Points on a hilly landscape, in no order, each with its height.
From any point a climber steps to the highest of the 4 points nearest to it. It stops when none of these is higher. Distance is the straight distance between rows; heights are no part of it.
kagi: -11; 29; -11; 8; 2; -11; 5; -9; 13; 4; 10; 0; 14; 15; 3; 5; 0; 0; 11; 11  height 284
Vapiv: 14; -32; 5; -18; -5; 14; -8; 12; -7; -6; -7; -9; -14; -16; -4; -11; 11; 17; -4; -10  height 369
Dusiz: 22; -17; 0; -2; 2; 3; -4; 10; 5; -8; 7; 7; -16; -1; 10; 4; 3; 2; 1; 0  height 544
nosud: -8; 17; -3; -6; 1; 7; -2; -4; -3; 6; 3; 2; 7; -1; -2; -4; -5; -1; 9; -2  height 328
rak: 16; -27; 18; 4; 1; -1; -25; 13; -20; -17; -14; 0; -17; -11; -3; 14; 5; -13; 1; -5  height 164
fika: -17; 29; -9; 0; 0; -1; 12; -15; -4; 10; 0; -5; 20; 6; -4; -6; -2; 12; 4; 8  height 224
Lin: -2; -4; 19; 4; 0; 2; -23; 6; -20; -9; -9; -3; -2; -9; -14; 11; -2; -21; 7; -1  height 263
bimud: -11; 12; -5; 2; 4; 2; 20; -12; 13; 15; -2; 5; 13; 10; 9; -9; -4; -4; -20; -9  height 229
kav: -17; 9; -2; -8; 2; 10; 18; -16; 2; 17; -6; 5; 15; -2; -2; -15; -1; 7; -16; -9  height 292
mov: 2; 6; 4; -2; 1; 4; -8; 2; -3; 0; 4; 8; -5; -4; 0; 5; -4; -13; 13; 0  height 471
mer: -9; 27; -5; 4; 0; -12; -1; -9; 0; 3; 8; -5; 7; 10; -4; 3; -3; -1; 19; 17  height 296
nibi: 2; 11; 3; 9; 2; -14; -12; 3; 10; -9; 11; 4; -11; 4; 2; 23; -8; -30; 16; 6  height 446
nodab: 23; -34; -2; 1; 2; -2; -14; 23; 8; -9; 9; -3; -20; -2; 3; 4; 8; 13; 2; -6  height 474
Riteg: -3; 39; -13; 7; -11; -11; 16; -23; -2; -1; -5; -13; 21; 7; 3; -3; 5; 10; 12; 26  height 256
maku: 1; -4; 19; 10; 0; -1; -25; 9; -17; -12; -4; 0; -6; -9; -8; 20; -3; -26; 8; 3  height 314
sopi: 0; -10; 1; -6; 1; 6; 23; -3; 11; 9; -1; 7; 6; 1; 6; -15; -4; 4; -31; -8  height 347
fipa: -20; 24; -11; 5; 2; -12; 24; -17; 9; 24; -12; -2; 21; 11; 3; -16; 1; 6; -20; -11  height 203
Tubi: 7; -16; 6; -15; -3; 18; -5; 3; -8; -3; -8; 4; -11; -17; 0; -11; 3; 7; 0; -5  height 353
bani: 15; -17; 7; -7; -2; 10; -7; 9; -9; -5; -3; 4; -16; -12; 1; -3; 3; 1; 0; -3  height 440
dudiz: 16; -35; -5; -1; -1; 3; -3; 24; 10; -5; 10; -8; -9; 0; -1; 0; 11; 21; -7; -8  height 488
vulev: -13; 17; 3; -5; -6; -1; -8; -5; -15; 7; -4; -3; 1; -1; -10; -4; -4; -1; 18; 7  height 444
toz: 4; -16; 3; -15; 1; 22; 4; 3; -5; -2; -3; 2; -6; -13; -1; -12; 4; 10; -11; -5  height 401
fute: 0; 0; 0; -6; 4; 14; 7; -2; -2; 2; 6; 7; 3; -2; 4; -2; -2; -1; -1; -3  height 352
vezud: -6; 35; -6; 4; -13; -17; 6; -17; -5; 0; -3; -13; 14; 9; -1; -2; 2; 3; 19; 25  height 257
Gurir: -11; 10; -5; -1; 6; 8; 12; -9; 7; 9; 6; 5; 11; 4; 6; -4; -4; -2; -5; -6  height 288
fezof: 19; -8; 4; 5; 4; -8; -10; 7; 8; -16; 7; 7; -23; 3; 12; 21; -5; -21; 10; 4  height 578
Simu: 0; 0; -2; 1; 4; 6; 16; -5; 13; 8; 5; 10; 6; 6; 13; -3; -5; -2; -20; -6  height 242
pubil: 8; -18; 1; 0; 1; -4; 19; 4; 16; -1; 7; 5; -2; 8; 10; -6; -4; 7; -28; -1  height 388
duto: 18; -38; -8; 6; 1; -3; -10; 33; 28; -8; 16; -8; -9; 6; -2; 3; 12; 17; -13; -16  height 512
Vug: 13; -21; 22; 14; 4; -1; -25; 13; -18; -21; -8; -3; -11; -6; -6; 30; 3; -25; 5; -3  height 519
zak: 11; 1; 4; 2; 4; -3; -8; 5; 7; -6; 8; 9; -16; 1; 6; 17; -4; -20; 9; 2  height 528
zif: -15; 35; -15; 12; 1; -12; 18; -18; 0; 6; -3; -9; 23; 11; 0; -5; 4; 14; 1; 12  height 214
zozig: -18; 16; -2; -13; -1; 9; -2; -7; -15; 10; -6; -1; 5; -5; -13; -12; -4; 6; 9; 0  height 374
zila: -19; 1; -4; -15; 4; 20; 18; -14; -3; 16; -9; 4; 15; -9; -8; -21; 5; 10; -16; -9  height 266
Depet: -13; 11; -4; -7; 3; 13; 9; -11; -6; 11; -1; 3; 11; -4; -5; -11; -4; 3; -1; -4  height 327
kun: 5; -21; -2; -6; 0; 10; 17; 2; 7; 2; 4; 3; -4; -1; 2; -13; 3; 13; -27; -6  height 410
san: -2; 3; 8; -7; -5; 8; -15; 2; -11; 2; -3; 4; -7; -8; -5; -1; -4; -13; 10; -1  height 415
busi: -5; 39; -13; 14; -4; -22; 12; -18; 8; -3; 2; -13; 21; 9; 5; 4; 3; 5; 16; 26  height 285
Gigul: 14; -10; 10; 13; 2; -14; -17; 11; 7; -19; 6; 6; -24; 3; 5; 29; -3; -32; 9; 1  height 482
vup: -1; 16; -7; 3; 7; 0; 9; -6; 13; 6; 9; 12; 8; 10; 9; 7; -6; -6; -3; 1  height 237
Fodin: -6; 17; -4; 2; 4; -1; -2; -3; 4; 4; 9; 3; 4; 5; 1; 4; -3; -8; 10; 4  height 320
Penu: -8; 23; -6; 2; 2; 1; 4; -8; 1; 7; 4; 2; 11; 8; 0; 1; -6; 3; 12; 4  height 307
tibol: 21; -34; 12; -1; -4; -1; -23; 15; -16; -15; -16; -7; -17; -12; -5; 6; 8; 0; 5; -6  height 157
nedid: 26; -28; 0; 7; 6; -12; -16; 19; 9; -18; 9; 3; -27; 3; 7; 16; 5; 3; 9; 0  height 504
kop: -9; -5; 0; -10; 0; 17; 18; -8; -1; 11; -2; 6; 8; -4; 2; -11; 1; 7; -18; -8  height 355
Puvo: 11; -7; -4; 2; 7; 4; 9; 5; 14; -2; 11; 12; -4; 5; 17; 2; -3; 0; -12; 0  height 372
funis: 17; -28; 2; -7; -2; 8; -5; 13; -3; -10; -2; -2; -17; -9; 4; -6; 5; 16; -5; -4  height 428
vikeb: -6; 10; 8; 8; -3; -11; -20; 0; -2; -7; 4; -1; -3; 4; -9; 15; -7; -24; 18; 7  height 397
litu: 17; -33; -9; 7; 5; -6; -3; 28; 22; -11; 18; -1; -14; 10; 6; 3; 7; 17; -14; -4  height 714
Vomo: -20; 26; -13; -1; 0; -1; 18; -20; -10; 13; -6; -7; 20; 2; -5; -13; 2; 20; 3; 8  height 184
mozif: 14; -32; -4; 2; 2; -3; 8; 22; 18; -5; 12; -1; -8; 5; 6; -3; 3; 15; -20; -6  height 543
fumib: 0; 17; -4; 3; 4; -9; -5; -1; 13; -3; 14; 6; 0; 9; 7; 13; -3; -15; 13; 6  height 363
soko: -11; 35; -3; -5; -18; -10; 9; -22; -21; 4; -15; -14; 12; -1; -6; -11; -1; 10; 19; 21  height 238
Nefi: -26; 22; -8; -10; -1; 7; 12; -18; -17; 13; -8; -6; 16; -3; -13; -15; -3; 20; 5; 4  height 100
rar: -5; 26; -3; 13; -1; -21; -7; -8; 16; -3; 10; -2; 3; 12; -2; 14; -5; -14; 23; 18  height 323
fibel: -13; 26; -10; 6; 6; -5; 12; -11; 11; 11; 5; 1; 20; 12; 2; -1; -4; 2; 0; 3  height 267
barav: -10; 7; 10; 4; -4; -5; -17; -1; -12; 1; -2; -1; -1; -4; -13; 6; -6; -18; 15; 4  height 442
gifis: 16; -41; -5; -12; -6; 7; -12; 26; 6; -6; 1; -17; -9; -8; -7; -7; 15; 24; -2; -15  height 445
mabe: 13; -32; 0; -1; 1; 3; 7; 14; 12; -6; 9; 1; -6; 1; 3; -8; 4; 18; -18; -5  height 511
tugas: 22; -24; 9; 9; 3; -11; -21; 15; -1; -16; -2; 2; -26; -2; 7; 19; 2; -15; 8; -1  height 523
teb: -7; 18; -1; 1; -7; -6; -11; -1; -7; 2; 1; -2; 1; 1; -8; 2; -6; -10; 19; 3  height 402
fabo: 13; -19; 0; -4; 6; 7; 7; 6; 6; -5; 8; 7; -7; 1; 10; -2; -1; 6; -12; -1  height 484
pilo: 5; -21; 1; -12; -1; 19; 13; 1; -2; 2; 1; -1; -4; -7; 2; -15; 3; 14; -21; -7  height 443
bafon: -17; 21; -10; 3; 7; -4; 19; -12; 6; 16; -2; 2; 21; 12; 1; -7; -4; 5; -10; -1  height 228
mupos: -25; 16; -10; -2; 0; -4; 25; -21; 2; 27; -15; 2; 21; 1; 0; -21; 1; 6; -19; -11  height 234
kunip: -11; 3; -1; -15; -2; 23; 1; -7; -11; 6; -7; 5; 2; -13; -3; -12; -2; 4; 0; -8  height 309
galat: 9; -32; -3; -9; -1; 12; 8; 15; 5; -5; 1; -6; -6; -10; -1; -12; 8; 22; -18; -6  height 487
gor: 22; -14; 3; 2; 5; -4; -7; 10; 5; -12; 9; 7; -21; 2; 14; 13; -2; -8; 7; 3  height 538
tutat: 21; -37; 5; -8; -8; 2; -18; 18; -6; -10; -6; -9; -16; -10; -3; -2; 11; 14; 2; -10  height 343
sadu: 10; -14; 16; 13; 3; -10; -23; 11; -7; -22; -1; 1; -17; -1; -2; 29; -4; -32; 6; 0  height 326
paf: 7; -11; 18; -4; -2; 8; -21; 8; -19; -6; -13; 1; -13; -16; -4; 5; -3; -14; 6; -5  height 140
Bapof: -16; 16; -5; 4; 1; -8; 25; -13; 18; 21; -8; 5; 14; 10; 10; -16; -5; 0; -23; -11  height 186
Poz: -29; 18; -10; -5; 4; 8; 22; -22; -4; 24; -16; 1; 21; -3; -10; -21; 3; 18; -14; -6  height 138
kalu: -1; -9; -1; -6; 0; 15; 14; -4; 3; 3; 3; 6; 3; -4; 8; -10; -2; 5; -18; -6  height 395
musit: 10; -16; 24; 11; 6; 7; -25; 11; -27; -21; -11; -2; -4; -12; -14; 24; 1; -22; 4; -5  height 303
zimo: -15; 12; 8; -2; -9; -2; -18; -1; -22; 3; -9; -5; 0; -5; -17; -2; -5; -6; 15; 5  height 571
Nedu: -6; 30; -8; 12; -4; -22; 0; -10; 9; 0; 7; -10; 11; 12; 1; 7; -1; -3; 24; 20  height 308
Difa: -14; 24; -13; 12; 2; -16; 19; -13; 20; 17; -7; 2; 20; 16; 7; -7; -2; -1; -17; -6  height 57
nul: 10; -13; 13; 2; -1; 1; -22; 10; -10; -10; -8; 2; -15; -9; 0; 11; -2; -18; 8; -5  height 255
sug: -14; 26; -1; 0; -13; -14; -5; -16; -19; 2; -7; -11; 11; 2; -11; 0; -3; 2; 21; 15  height 322

Where does a climber stop that starts at each point below?
kop => litu
Riteg => fezof
sopi => litu
kagi => fezof
Simu => litu
toz => litu
